Points, in no order, along strands that fork, close into loops and pass close to each other.
In the rows, 128 means zero.
Points whose rows are less than 204 apart are linked; no others are.
<391>: [147  66 138 143  88  94 127 108 129 143 136 169 150 148 177 174 137 148
 153 164 124 119 133 155  62 101 122 128 112  96 167 162 108 119 131 156
 200 117 162 103 195  89 164 107 111 110 160 154 163 106 152  36 142  67
 125  95 138 154]
<439>: [ 80 106 118 105 120 147 122 113 132 176 115  84 138 188 165 134 166 171
 130 145 134  78 144 114 166  92 152 134 172 127 141 138 110 140  88  72
 106  96 162  59  62 114  95 110 162 112 137 189 189 146  86 118  86  90
 111 139 140 137]
<678>: [132  93 118 120  67 174  97 161  88 178 102  73 154 152 110 147 135 145
 106 158  99 117 139  84 132 167 184 118 115 131 127 163 108  86 122 117
 143 151 130 108  48 119 143 127 128 137 124 166 129 126  66 148  95 122
  99 121 159  93]
<810>: [162 106 112 147 145 113 133  84 160 126  85 182 108 139 169  94 119 150
  94 107 142 110 169 109 152 183 107 144 143  80 130 117 151 170 109  76
 121 122 156  96  85 160 125 156 149  71 181 155 123 107 151 148 134 128
 125 145 124 140]
<281>: [164 110 109 159 123  86 154 122 166 117 134 115 111  89 193 118 141 139
 170 178 125 138 132 125 127 137 136 130 161 152  79  91 122 120 130 131
 163 166 112  88 109 161 107  95 146 148  95 107 114  93 154 109  99 149
 164  95 102 119]
<267>: [ 47 143 144 139  87 142  99 170  86 169 129  68 166  93  91 139 130  86
 135 112  85  90 111 177 135 107 177 183  91 168 125 132 144 111 117 157
 141 157 105 158 114  87 152 105 128 172  87 132 162 154 133 117 175 170
 145 113 172 109]
<675>: [138 141 153  65 113 130 142 134 150 179 127 120 130 188 123 130 141 107
 107 183 136 151  84 109 158 123 105  68 140 134 126  92 116 132 135 130
  93 138 112  99 154  97 108 110 129 107 127 150 142 162  73 142  87 112
 120 163 147 123]
<529>: [222 125 174 155 105 125 151 198 130 127 142 164  91 145 108 179 188 102
 104 162 121 124 120 117 103 188 134 128 103 129 141 147 100 104 180 186
 175 144 108 159 121 139 175 135  95 117 144  99  96 120 125  96 107 144
 137 150 143 122]
<1180>: [ 91 203 161 156 173 145 150 155  84 105 136 115 131  90  42 124  96  73
 134  57 173 163 147 169 144 111 119 167 108 201 118 145 141 132 136 112
 106 132  89 213 134  89 136 163 132 128 107  79 133 171 136 175 151 168
 101 125 118  80]
<997>: [132  73 111 137 112 190 148  87 120 111 163 125 151 159  75 153 158 140
 101 123 157 120 176  97 124 130 152 100 155 127 172 151 133 127 155 194
 123  92 120 144 118 194 141 168 101 139 166 139  80 127  93 107 130 133
 128 114  74 127]
<469>: [141 132 114 156 151 162 123 141 136 156 129 112 150 154 156  84 131 175
 145 144 124 131 140 102 119 151 120  99 167 134 129 100 133 101 136  89
  91 164 135  95  38 144 119 111 136  96 163 159 129 129 102 160 105 111
  99 135 150 137]
<102>: [ 44 141 108  71 133 138 147 179 100 151 117 108 139 128 101 150 148 155
 173 142 142 162  99 145 140  99  48 175 117 134  96  96 130 107  75 112
 118 124  86 136 119 129 103 120 157 149 139 142 172 138  87 152  90 122
 132 154 103 135]
<199>: [123  69  88 117 101 178 163 152 130 142 124 126 147 182 124 157 195 157
 140 137 161 159 155 133 103 151 124 117 175 139 130 126 107  97 148 181
 132 124 116 142  92 159 145 137 115 139 159 136 107 134 103 127  73 149
 137 116  86 136]
<815>: [ 91 143  99  91 113 175 144 117 172 127  75 137 119 178 109 139 141 113
 101 111 129 169  99 137 153 144  59 124 140  81 134 121 120 169 126 137
 110 130 167 142 169  83 138 123 134  92 169 125 172 143 157 171  89 152
 124 151 132 152]
<248>: [ 28 160  95 108 159 153 136 149 113  98  93  99 141 118  80 152 120 159
 151  92 170 143 113 145 143 104  60 198 127 125 112 116 133 125  74 113
 115 111 121 160 153 102 120 127 156 137 149 158 194 137 130 164  92 138
 106 138 112 166]
<1228>: [121 173 104 114 127 179  84 114 121  98 139 122 125  96 101 124 118 123
 104 119 106  76 138  65 133 177 141 153 129 133 152 132 134 120 121  98
 148 151 104 100  86 183 131 136  98 177 146 132 130 119  55 160 146  77
 123 147 124 130]
<511>: [170 174 137 126 169 128 103 140 122 106 141 157  98  97 135  97  86 138
 120 108 111 119 148 102 141 156 157 114 114 138 161 122 153 159 140  60
 106 166 152 138  99 137 114 140 108 106 141 107 105 109 126 176 146 122
 101 172 165 119]
<305>: [156 135 164 144  94 128 128 232 105 137 195 158 125 127  84 176 177  82
 130 156 109 137 107 125 131 190  95 128 106 148 132 134 100  99 165 156
 150 161  59 161 122 139 154 143 107 156 148  94 104 123 117 126 121 104
 172 141 131 102]
<994>: [157 118 154 129  72  98 144 184 156 165 131 142 146 152  95 193 182 131
  80 196 182 128 129 120 149 192  95  89  88 151 136 144  83 105 124 129
 101 117  89 126  84 119 137 106 138 133 177 160 104 141 100 163  48 134
 115 159 107  98]
<730>: [ 97 202 148 100 188 154 127 117 131  75 176 139  87  60 119  97 107  89
 152  86 140 129 146 109  85  99 166 175 145 192 119 128 112 136 156 114
 142 141  58 120 178 139 147 138 117 172  95 119 135 131 115 142 194 117
 131 142 125 134]
<1135>: [108 151 128 131  90  81  93 141 125  98 112 166 107  71 150 143 124 113
 111 105 128  37 135 113 142 164  88 189 102  85 122 116 157 156  81  89
 174 113 107  97 103 164 129 154 135 155 176 121 116 103 120 141 147 104
 163 137 111 155]
<334>: [171  87  94 147 105 186 126 122 147 125 161 172 109 129 134 164 162 128
 117 156 144  95 134 109  70 135 153 119 134 136 156 182  78 124 135 146
 172 157 136  84 148 207 167 148  81 144 171 164 143 111 140  53 148 100
 118 133 100 142]
<624>: [168  99 121 152 147 118 159 148 145 164  95 167 134 169 147 110 161 164
 154 163 138 165 128 167 101 167 100 112 132 103 108 112 114 129 130 122
 119 137 157 145  80  96 139 121 170  70 174 127 124 122 183 124  92 187
  87 124 145 140]
<958>: [166 158 134 174 153  53 128 137 153 161 129  87 139  99 210 105  93 120
 164 177  74 128  72 137 128  88 122 101 104 111  90  85 171 109 125  97
 124 172 136 107 120  93 123 101 118 126  88 101  96 108 139 134 137 156
 165 137 166 117]
<397>: [128 171 105 128 108 139  79 121 144 112 122 160  97  85 140 134 107 103
 106 102 108  58 122  85 104 169 135 175 116  96 140 143 133 151 110 104
 185 157 123  81 124 176 147 141 118 169 154 132 135 103 115 131 152 104
 147 153 130 176]
<627>: [109 109 124 126 146 176  82 121  79  95 141 102 183 125  96  93 144 171
 107  89 150 111 160  80 171 160 151 115 155 177 151 141 138  71 133 105
  79  71 117 148  37 163 126 161 128 124 145 169 133 146  65 148 132  90
 107 119 115 100]
<385>: [179 153 107 140 127 104 141  86 210 131  80 116 138 148 178 137 123 105
  77 137 124 151 109 107 140 205 127 100 113  64 128 140 128 111 128 115
  92 161 180  91 121  96 153  84 145 110 103 103  91 121 158 186  86 148
 130 167 148 132]
<247>: [110 125 105 111 143 144 142  86 182 113  86 144 120 161 151 100 126 117
 108 112 119 147 119 117 172 151  74 114 153  72 130 101 143 171 122  88
  83 115 168 113 142  92 111 144 168  87 163 119 148 122 178 176 107 127
 126 150 136 142]
<352>: [146 157 126  82 179 133 153 101 144 101 125 187  77 118 104 120 101 118
 122 101 137 162 132 132 129 119  93 129 118 121 148 127 139 200 144 147
 126 123 139 150 186 149 110 138 111 106 143  86 105 133 132 148 141 152
 117 160 106 152]
<647>: [191 124 147 120 100 159 136 183 120 124  97 140  87 157  89 169 181 109
  86 153 122 141 126 122 118 193 170 141 112 117 134 141 118 119 161 159
 141 135 121 174  94 139 142 132  72 113 134  94 123 131  79 148  92 158
 106 164 149 104]
<595>: [139  93 147 106 127  72 154 139 149 182  92 151 134 156 145 130 151 114
 144 187 151 175 111 169 150 128  93  98 125 128  73  93 119 132 115 101
 106 123 115 117 117  87 104 119 195  77 128 132 149 128 167 129  71 186
 127 149 124 119]
<254>: [152 109 145 112 152 156 149 127 146 155 126 133 129 204 136  96 109 137
 105 116 122 154 124 138 124 110 155  71 169 123 169 131 111 167 189 140
  52 106 177 140 159 106 107 112 126  66 130 107 115 167 151 144 138 106
  82 141 185 141]
<242>: [ 32 169 144 115  98 127 107  87  96 106 148 118 170  95 103 137 120 136
 138  83 138  77 126  91 119 115  97 174 130 149 142 119 145  86  76 139
 145 122  91 104 117 130 142 153 110 194 131 139 138 143 105 118 144  60
 121 106 110 173]
<13>: [192  87 106 160 155 146 111  88 124 103 118 164  94 120 159  86  96 171
 127 112 121 107 174  97 116 158 154 135 164  97 124 143 130 143 126 105
 148 130 146  98  87 214 115 167 125 103 127 151 106 111 157 104 155 127
 112 107 113 146]
<864>: [143 112  97 105  82 119 144 109 152 151 169 165 120 138 123 211 161 138
 100 183 147  67 137 123  98 173 150 154 104 120 148 154  92 136 103 126
 162 119 114  70 159 183 139 144  76 173 173 153 134 106  94  83 151  80
 128 152  83 132]
<1220>: [ 79 132 134 152 100 128 154 138  80 151 109 105 148 113  74 153 122  97
 128  75 112 126 145 197 158 108 140 177 100 151 128 148 156 151 126 187
 136 118 146 182 148 104 124 116 118 158  84  83 133 139 140 119 155 209
 112  91 130 110]
<538>: [171 128 123 147 128 115 162  62 213 143 145 149 103 161 172  96 117 131
 130 197 150 166 119  98 112 134 112  84 171 122 116 103  91 113 137 112
  77 178 107  48 136 167 116  84 124 100 128 167 102 136 128 127 111 103
 154 129 133 159]
<226>: [107 205 145 103 155 107 119 171  97 131 140 117 121  85  81 126  82  89
 139 110 122 135 109 164 156  92 139 139  93 187 121 127 155 162 130 105
 124 150 124 199 139  87 120 134 117 125 100  79 124 139 144 180 154 161
 115 151 150  99]
<395>: [171 147 131 151 132  59 132  87 188 130 131 130 107 109 185 104 109 134
 121 186 160 135 144  94 162 170  89 110 134 141  96 112 117 121 126  97
 119 168  95  51  90 169 110  74 145 138 100 136  73 108 122 146  90 126
 171 134  91 130]
<50>: [183 124  81 159 101 108 128  69 207 120 111 121 138 126 177 119 130 120
 101 145 127 143 121 110  93 178 112  96 117  74 127 146 102 101 109 154
 156 174 158  78 132 145 173 105 150 141 125 134  94 118 177 122  95 121
 148 117 124 155]
<328>: [132 171 131  96 123  79 136 134 162 150  99  88 116 110 169 139 115  97
 130 182  87 116  60 143 128  88 146 132 115 116  89  61 175 134 128 132
 131 135 121 119 144  94 108  93  84 132  77  90 127 123  98 155 133 169
 154 144 140 134]
<649>: [ 80 180 117  84 169 140 139  82 154  62 119 153  94 103 108 112  44 126
 126  75 153 155  97 123  92  82  95 151 148 123 116 122 128 158 142 145
 132 127 100 135 232 119 125 138 128 143 108 126 116 140 155 182 142 120
 119 132 113 175]
<471>: [105 109 140 156 108 115 112  65 129  67 151 174 129  78 140 129  94  99
 143  81 130 119 111 148  99  45 114  98 113 120 137 180 129 124 133 180
 184  99 133 125 225 143 130 123 114 181  96 113 112 120 180  67 178  78
 169  89  77 134]
<295>: [133 142 156  86 149 129 116 159 123 174 143  87 133 171  86 156 127 107
 108 179 136 121  95 105 187  95 149  53 112 169 151 114  95 149 124 131
  70 128 133 122 113  92  77 110 145 121 142 158 152 165  94 150  97  98
 108 174 154  90]
<64>: [ 96 166 141 143 156 166 112 142 116 124  98  84 142 128  58 130 104 102
 147  86 164 150 145 149 190 103 173 131 131 190 151 151 130 146 102 141
  74 117 142 182  95  85  74 109 153 160 108 138 211 176 150 155 125 141
 105 138 131  97]
<187>: [ 90 130  98 112 187 157 125 135  91  55 126 124 127  94 115 103 124 187
 139  85 151 126 150 101 106 149 116 196 161 154 107 103 130  91 124 113
 144 104  90 130  98 178 133 165 133 126 143 120 147 114 116 142 118 109
 124 109  92 150]
<1011>: [103 127 113 118  92 204  58 151  72 120 131  92 169 117  81 109 131 123
 110 113 107 132 151  75 140 187 157 144 123 136 150 174 125  79 137 107
 119 123  95 149  62 151 159 136 105 143 133 160 123 137  53 151 139 104
 119 134 137 100]
<706>: [ 60 142 101 103 128 194 129 115 139 102  87 144 138 157  77 138 128 142
 120  62 166 148 129 115 137 144  72 157 134 112 155 134 122 149 103 135
 113 125 151 163 154 116 137 132 127 125 170 148 175 157 126 156  96 140
 102 133 112 162]
<338>: [202  96 108 198 120 115 145  81 190 143 168 137 135 157 179 129 141 174
 136 195 185 112 159 109  81 150 131  94 166 153 121 128  85 116 145 109
 121 162 115  53 124 180 145 116 114 103 174 201 108 115 132  88 132 100
 130 101 108 146]
<573>: [128 161 134 119 107  71 116 134 162 129  83 104 101 104 175 131 140  94
 106 163 110  86 106 123 150 129 159 157 102 102 113  80 164 159  98  59
 106 114 157  90  94 103  83  87 101 117 128 104 142 101  84 171 116 154
 139 158 145 130]
<682>: [191 117 126 187 145 150 123 154 129 145 177 135 150 136 160 105 144 166
 156 175 129 117 157 103  91 149 143  87 161 171 131 117 103 100 162 118
 128 166  95  97  95 164 148 117 109 101 173 172 108 104 109  91 134 104
 139 108 141 126]
<553>: [124 133 162 142 102 108  76 137 105 134 164 122 116  88 165 120 135 100
 133 113  98  54 146 113 110 114 209 161 116 149 154 135 144 142 132 115
 158 115 116 115 140 125 129 103 109 199  91 117 116  96 108  87 196 123
 142 103 161 143]
<871>: [173 121 133 166 145  54 125 121 157 136 123 172 120 113 197 104 123 121
 143 135  86 137 126 156  91 146 114 125  96  77 119 120 136 149 108  93
 140 117 167 114 166 101 140 111 136  74 152 133 130 104 161  82 148 146
 139 137 172 159]
<393>: [174 106 122 126 169 114 139  77 119 112 149 136 136 161 149 106 114 164
 115 111 152 109 153 113 200 126 115  58 156 117 149 100 144 138 138 124
 102 109 144 143 100 151  97 193 148  93 147 115  61 125 134 143  99 112
 133 113  92 120]
<290>: [143  98 175 123 108  85 149 203 114 189  94 116 139 132 145 171 167 151
 142 161 111 117  80 181  99 116 141 132 108 166  62  87 103  89 134 187
 180 160 122 151 148  76 130 135 128  99 100 135 168 133 144  69 134 135
 136 127 162 112]
<1025>: [198  96 105 145 118 134 141 104 156 143  62  95 132 179 147 145 119 122
  92 133 118 165 121  96 162 184 143  96 117  46 133 167 134 129 136 122
 100 128 207 126  89 100 139 120 149 104 103 106 105 124 155 183  86 175
  97 149 138 120]
<46>: [174 116 126 137 168  96 164 114 149 182 127 105 145 192 169  96  99 133
 136 163 114 157  94 145 160 110 137  63 150 107 122  91 133 136 157  98
  40 161 170 111 140  90  89 116 159  68 106  87  92 148 163 164 119 105
 122 152 171 120]
<198>: [147 105 162 133 146  80 148 111 167 169  99  93 149 179 177 109 128 100
 130 197 137 134 115 130 201 108 128  82 137 110 103 103 108 134 115  66
  57 128 148  65 100  75  84 114 200  77 125 131 145 139 168 158  84 125
 134 174 140 105]
<423>: [102 159 147  87 124 114 114  79 124 166 158 119 160 137 129  87  52 129
 137 128  96 148  92 117 123  55  89  52 148 132 143 124 163 123 140 132
 110 142 108 124 175 111 115 123 141 136  84 143  90 149 119 124 139  87
 123 111 157 126]
<986>: [101 183 174 129 168 145 120 109 139  86 185 143  98  63 158  79  89  89
 168 115 104 142 103 121  87  53 144 117 156 173 115 138 106 132 168 130
 163 159  81 122 206 135 144  98 125 136  71 131 136 127 167  94 206  97
 154 112 149 113]
<39>: [192  90 128 171  97 103 139 122 155 128 140 124 137 119 177 179 157  96
 137 156 117 134 114 129  96 143 132  97 108  97 142 161  95 102 122 177
 211 142 153  99 170 125 176 112 134 151 125 108 136 106 162  65 118 103
 162  97 128 136]
<651>: [185  66 126 151 109  52 166 118 133 177 131 111 136 146 152 167 159 142
 125 164 129 129 144 134 115 132 133  97  90  98 132 130 112 122 123 158
 163 103 171 108 134  96 152 132 177 115 134 121 101 131 123  94  86 142
 127 103 122 119]
<19>: [ 75 103 139  73  99  83 130 138 118 165 123 166 125 140 138 121 131 149
 168 160 138 154 122 148 129  91  57 121 145 114  81  84 162 139  91  84
 118 102  97 105 141 120 107 108 177 119 134 172 156 112 117  94 102 146
 141 140 109 130]
<814>: [126 106 139 103 144 211 144 107 129 135  96 105 133 199 101  97 111 113
 100  74 122 172 143 145 137 110 160 102 185 124 155 169 128 176 206 181
  75 102 164 171 140 121 120 115 104  93  91  82 119 162 152 159 150 163
  93 114 151 119]
<835>: [ 56 155 129 134  97 178  92  77  87  99 111 108 156 109  92 109 102 137
 123  36 140 128 149 100 123 138 144 182 141 147 126 151 149  89  90 123
 135 121 114 151 124 117 160 154 130 187  97 151 166 151 121 139 144 128
  88  95 139 161]
<420>: [ 71 188 161 195  83 113 143 120  89 110 115 130 150 102  81 156  94  71
 147  29 159 111 139 180 129  71 110 164 105 152 105 127 146 135  83 155
 109  98 106 171 176  86 128 142 137 190 100 115 126 156 153 130 154 176
 103  91 123 148]
<375>: [ 81 149 117 103 167 182 137 196  83 136 123  98 148 122  86 102 140 137
 152  95 129 175 114 177  97 117 102 178 131 183 107 105 126 110 158 163
 130 160  94 197 132 109 168 129 121 106 128 139 165 152 135 152 142 148
 116 135 147 120]
<323>: [147 170 119 150 153 126 125 121 149 109 163 106 114  86 183  94 105  79
 138 136  67 141  82 154  97  73 156  95 131 132 119 139 115 135 154 156
 167 161 136 137 202 125 154  99 112 109  63  89 123 112 176  97 195 121
 187 119 171  99]
<674>: [ 69 147 129  72 130  96 112  48 150  78 104 158 123 111 142  99  53 131
 115  77 147 131  97 126 125  71  62 129 133  85 112 104 181 158 115 119
 113  89 110 131 208 122 117 137 149 139 116 146 119 132 150 162 133 109
 158 130 107 175]
<329>: [108 113 144 113 111 109 150 169 101 162  94 142 125 159 123 146 149 164
 143 121  99 139  87 216  84 103 126 147 128 161  86 113 114 126 153 203
 169 139 154 166 185  80 135 101 103  89 106 131 165 139 155  82 140 151
 114 106 152 131]
<412>: [156 124 140  84  89 123 141 128 155 188 147 140 149 187 128 175 171 129
  89 201 174 136 116 111 123 146 101  81 130 143 133 112 112 123 130 125
  96 122  95  98 148 114 148 122 116 100 177 189 126 138  73 120  86 107
 112 163 119 132]
<104>: [116 151 127  78 102 124 104 107 108 129 167 147 144 132  80 127  72 102
 124 127 115 152  94 114 120  91  82  75 136 141 135 125 152 130 133 164
 141 154  94 150 212 142 138 138 137 162  91 121  87 142 102  96 142 103
 151 115 110 111]
<907>: [ 99 119 151 157 114 132  83 101  99  96 139 116 136  78 163 102 119 123
 153  69 101  85 153 127 122 104 176 161 152 139 137 143 154 110 138 134
 160 114 125 144 142 115 152 132 142 168  87 120 129  99 169  83 202 142
 150  58 137 135]
<657>: [ 62 145 142  91  73  85 104  99  93 115 157 130 161 116 102 142  94 120
 137 121 136 101 105 105 153  98  80 117 122 118 129  97 167 118  77 138
 140 113  93 136 165 141 114 158 132 205 103 124  95 137 101 100 143  91
 152 106  90 133]
<664>: [148  81 104 117 111 136 184 158 143 123 146 147 109 131 141 156 188 157
 158 165 145 159 148 135 114 148 127 118 166 150 102 103  92 112 142 178
 157 140 107 114 130 170 124 115 124 143 128 112 109 111 126  96  94 148
 153 107  75 113]
<204>: [128 125 155 131 110  69 108 147 111 165 163 120 126 103 165 146 138 139
 140 161 103  67 139 128 118 110 180 128 102 154 147 100 129 146 113 109
 143 116 134  94 143 118 113 102 113 155 132 140 119 106  78  85 147 106
 124 109 158 143]
<805>: [120 109 110 100 118  57 104  61 142  99 126 145 128 126 178  76  90 122
 117  83 131 119  99 153 126  69  64  93 112  46 115 119 200 150  83 115
 126  73 125 134 187 121 129 134 138 126 109 139  91 121 149 124 134 117
 186 124 103 151]
<747>: [146 186 125 155 207 122 118 147 123  78 142 129 102  78 152  86  74 151
 156 127 113 118 128 102 108 144 117 158 147 118 116  86 163 133 142  58
 139 189 112 117 100 147 129 155 130  97 146 103 113  92 157 165 144 119
 124 133 139 152]
<589>: [112 187 107 139 188 133 130 102 166  82 109 101  94  80 157 101  59 143
 133 120 105 112 104  92  94 123 104 183 155  75 120  90 166 143 111  80
 126 169 128 105 133 139 145 133 132 114 128 128 124 100 164 190 154 119
 121 150 162 179]
<980>: [110  99 137 113  74 164  99 170  83 177 107  74 142 142 100 141 147 117
 111 142  81 123 113 148 121 166 195 162 107 140 121 143 120 100 141 164
 169 166 122 152 108  96 158 130 118 129  95 134 148 142 114 107 142 160
 126 115 174  89]
<411>: [214 113 131 153 148 110 153 125 135 130 159 152 112 130 126 141 141 134
 116 158 144 138 156 112 172 138 120  70 110 127 152 127 141 140 161 140
 119 128 123 147 101 150 113 158 123 116 158  89  43 104 107 144  99 152
 139 141  93  99]
<976>: [158 152  89 153 168 146 127 118 140  91 142 116  90  84 158  86  96 111
 138 125  72 148 121 143 105 114 173 130 145 107 117 139 138 136 160 121
 145 172 159 146 155 154 154 127 118 107  77  83 123  98 200 114 189 155
 141 119 154 111]
<197>: [140 172 131 133 149 100 118 151  90 115 130 125 110  90 110 116 104 121
 118 121 111 127 137 156 179 113 165 120  93 144 153 141 181 154 144  75
 134 146 159 187  88 109  99 161 120 114 120  52 102  89 153 179 132 144
 120 141 123  79]
<264>: [ 62 134  91 116 186 171 146 137 103 106 123 101 144 118 117  90 102 169
 163 119 111 161 111 169  86 102 104 176 173 139  85  88 139 117 168 160
 141 158 108 161 156 108 153 122 134 113 120 126 161 120 170 153 144 155
 116  86 124 140]
<1083>: [136 135 142 114 139 178 122 181 100 119 104 137  99 145  51 139 163 113
 104 106 142 162 141 129 149 163 139 146 109 145 164 162 130 167 145 136
 111 107 145 201  95 139 117 119  75 123 144 112 160 153  81 160 115 159
  77 165 152 110]
<609>: [114 141 132 118 149 165 126 168 110 122  76 120 102 142  52 141 136 121
 132 101 153 170 128 137 182 131 151 161 115 143 144 178 145 184 116 109
  92 108 176 193  95 106  90 111 110 131 125 118 219 153 149 152 113 172
  70 152 135 117]
<532>: [ 87 141 138 167 117 120  96  85 131  57 133 121 146  75 163  99  91 126
 153  58 117  93 114 147  91  48 129 144 141 124 123 130 152 109 137 155
 163  98 118 146 198 100 156 117 126 177  88 116 124 112 194 107 198 122
 171  58 116 156]
<922>: [209 134 127 114 158 128 159 106 135 128 149 176  93 138  98 138 139 113
  99 133 130 149 139 125 138 115 100  93 101 106 165 154 129 169 152 182
 132 123 146 146 156 145 127 147 110 104 148  89  61 123  99 110 140 158
 132 152 115 127]
<435>: [165  43 127 129 107 169 121 143 103 159  72  80 120 190 117 152 135 142
 118 157 128 151 147  72 194 145 159 104 136  87 119 183  95 150 136 107
 106  89 180 137  56 103  99 147 131  91 116 139 147 144 134 166  73 166
  80 135 130 110]
<863>: [157 110 171 152  86  39  98 203 111 153 137 133 114  97 130 188 158 104
 125 173 107  57 119 149 121 129 165 141  52 107 135 120 118 116  98  92
 145  90 145 112 115  94 107 118 139 128 143 110 125 111 103  94 121 136
 135 123 152 119]
<109>: [172 121 134 153 177  40 130 116 132 168 129 117 124 131 162 118 109 114
 111 130  98 136 128 179 106  97 143  73  64  69 140 154 145 145  98 117
 105  84 199 136 154  66 124 124 153  69 130 105 112 143 159 113 129 140
 122 149 181 133]
<1191>: [194 104 164 180 147  57 144 152 163 174  97  84 157 121 208 132 134 139
 148 180  96 129  81 154 103 136 172 108 110 138  79  85 116  80 156 155
 157 180 140 122 131  82 146 114 130  98  70 120 135 124 150 109 128 141
 144 109 179 110]
<63>: [136  85 106 149 104 224 124 168 113 101 169 173 104 117  99 174 184 105
 127 128 134 110 144 103  80 159 141 156 130 121 140 199  84 100 141 153
 173 136 109 121 117 224 175 150  76 161 156 131 152 108 136  62 167 118
 136 138  92 141]
<173>: [104 127 114 118 174 161 142 121 125 152 134 105 151 138 150  69 124 173
 171 140  99 140 121 132 112 108 117 118 170 145 115  76 140 107 138 123
 114 154 120 118  87 122 101 122 144 103 128 136 139 131 128 146 122 121
 114 100 149 141]
<918>: [192 120 127 176 137  75 134 127 155 146  92 181 109 123 173 121 139 131
 115 143 116 130 165 135 111 201 118 146 104  87 120 137 135 139 113  75
 144 126 163  91  92 121 145 123 146  68 165 126 126  96 147 110 118 167
 117 137 153 142]
<892>: [142 124 135 130 153 145 105 163 122 128 146  98 136 145  87 144 135 134
 113 163 149 100 131 107 199 125 141  70 122 160 166 135 105 132 117  98
  63 111 142 128  63 109  66 130 150 123 194 179 158 149  96 160  80  90
 113 159 120  79]
<506>: [141 113 147 141  73  22 115 142 143 144  98 121 115 102 151 174 163  84
  90 187 141  61 140 127 151 134 156 133  66 108 118 103 120 141  61  72
 121  54 131  85  87  87 102 106 150 113 141 140 113 105  96 131 100 136
 157 153 129  96]
<726>: [153 111  96 162 160 155 118  81 157  83 152 155  90 105 158  67 104 142
 129 121 101 122 140 116  91 107 166 107 162 132 129 117 109 125 134 118
 129 173 158 104 139 205 120 146 127 112 117 137 121 115 173 101 166 108
 135 101 138 138]
<108>: [ 74 203 156 101 135 136 117  99 142 124 127 125 131 119  82 126 102  97
 130  84 164 133 123 111 172  88 111 104 125 170 154 141 123 156  85 112
  75 108 129 149 157  74  86 120 144 178 134 168 176 181 108 161 130  92
  92 146 145 138]
<962>: [114  69 111 108  88 144 100 103 123 153  81  82 133 199 141 130 128 157
 113 126 135 102 149  87 191 133 155 114 163  78 140 168 108 163  90  79
 110  86 199  92  72 111 109 141 170 111 133 189 179 149 137 132  88 112
  94 128 140 127]
<800>: [131 148 123 120  98 157 144 241 119 144 147 135 143 127 108 154 190 135
 146 157 134 158 109 132  95 166  63 159 105 163 107 126 105  63 134 144
 138 159  49 149  90 152 161 123 114 154 158 130 125 130  93 149  88  95
 151 148 124 127]
<941>: [121 105 111 121 192 172 102 115  86  60 116 107 152 128 138  61 133 192
 134  83 158 142 155  88 138 150 140 159 190 161 118 101 148  92 147  90
  99  85 110 138  31 190 129 161 130  90 128 131 146 128 102 154 121 107
 104 108 105 131]
<222>: [108  92 135 127 135 170 146  45 113  91 145 167 136 142  75 117 125 162
 110  64 155 125 173 107 136 108 140 125 155 136 167 149 128 125 139 201
 131  92 132 137 137 174 127 172 117 151 126 122  98 135 122 104 146 134
 114  97  68 142]
<451>: [ 84 115 143 139 137 162 140  56 119  63 156 197 117  94  83 124 109 123
 119  75 148 128 135 124 100  67 119 127 126 150 136 165  93 112 142 195
 160 122 118 125 204 173 140 160 107 164 119 123 109 141 179  77 163 101
 132  94  51 121]
<1115>: [ 78 100 131  98  86 107 153 137 109 127 159 176 114 128 121 193 167 153
 151 134 131 102 164 156 107 132 157 182 118 122 129 137 101 156 101 167
 160  82 134 102 176 165 107 113  79 204 129 123 125 106  94  68 162 106
 140 132  85 142]
<985>: [ 57 112 127 102 115 139 157 177  85 121 179 144 129 118  93 157 174 143
 163 117 121 150 175 175 125 160 150 198 114 153 123 131  96 122 123 160
 146  96 109 133 151 169 107 122  82 199 104 101 130 116  95  89 166 119
 156 111  87 102]
<610>: [ 92 138 119 127 123 190 117 239  86 132 143 106 164 132  88 117 188 108
 151 113 120 165 115 163  95 155  98 201  97 173 127 128 116  64 157 156
 126 151  64 194  82 140 174 139 112 112 150 142 142 151  93 125 136 106
 163 155 151 109]
<1018>: [ 97 119 104 128 144 203 109 162  93  77 156 158 133 107  97 131 153 159
 148  82 139 131 156  96  79 159 123 192 137 145 133 162 107  78 134 132
 155 119  94 135 118 204 168 157 114 149 146 134 149 113 121  85 160 107
 142 113  85 160]
<310>: [ 79 114  95  67 138 145 153 153 100 128 126 103 108 126 129 128 169 136
 151 124 115 148 146 172 131 129 187 181 154 167 111  93 138 143 144 157
 133 116 125 135 138 142  88  94  95 153  86  87 158 111  85 131 129 152
 132 117 104 112]
<611>: [151  95 129 147  93 103 139 142 138 139 140 119 128 148  86 188 157 134
  89 163 171  92 152 106 208 162 101  80 104 126 158 147 100 142 108 104
  96  89 132 120  65 121 101 147 168 135 200 167 108 134 109 164  61 118
 124 151  90  65]
<24>: [ 86 166 153 149 129 178 120 112  74  98 114 103 129  94  72 112 105  87
 127  45 152 167 171 144 141 165 161 212 127 139 110 165 146 108 147 106
 115 118  80 189 137 103 161 156 130 163  85 101 156 161 109 148 173 181
 102 104 112  95]
<1215>: [149  70 127 134 143  64 155  98 118 168 118 104 135 151 134 139 135 129
 122 134 115 130 139 174 149  77 130  99  91  87 148 138 139 161 108 148
 132  75 197 127 128  84 100 133 178  97 132 108 108 144 146 114  99 165
 119 106 136 131]
<860>: [119 111 107 114 105  77 116  74 145 142 145 114 162 141 174  82  63 130
 141 132 102 135  78 163 106  50  88  56 128  73 122 130 187 126 125 140
 132 107 139 122 191  97 107 107 147 135  83 138  88 138 147 105 126  94
 172  93 142 137]

A piece is all that can be reached along the links. How many separate loops has the piece of each point below (a circle has one, a figure eight two, a Y none), and how many tips (points with one link)?
<627>: loops 0, tips 3
<814>: loops 1, tips 4
<24>: loops 0, tips 2
<1083>: loops 0, tips 2

A fork is a point with three links, a tip a point with one. Leave the first point through the second and follow the links. Name the first fork or tip that comes.
<439>; <962>: <39>
<589>; <747>: <393>
<305>; <529>: <108>
<1011>; <627>: <310>
<506>; <573>: <329>
<247>; <815>: <595>
<423>; <104>: <589>

Name the points in between on the shortest way along the links from the first point to the second, in order.
<267>; <310>: <980> > <678> > <1011> > <627> > <941> > <187> > <1018> > <63> > <334> > <864> > <1115> > <985>
<439>; <247>: <962> > <435> > <1025> > <385> > <50> > <39> > <651> > <1215> > <109> > <871> > <918> > <810>
<64>; <222>: <609> > <1083> > <647> > <529> > <305> > <800> > <610> > <375> > <264> > <173> > <469> > <682> > <338> > <538> > <395> > <281> > <664> > <199> > <997>
<411>; <226>: <922> > <352> > <649> > <674> > <805> > <860> > <423> > <104> > <657> > <242> > <835> > <24> > <1180>
<863>; <222>: <204> > <553> > <907> > <532> > <471> > <451>
<814>; <13>: <254> > <46> > <198> > <595> > <624> > <918> > <810>
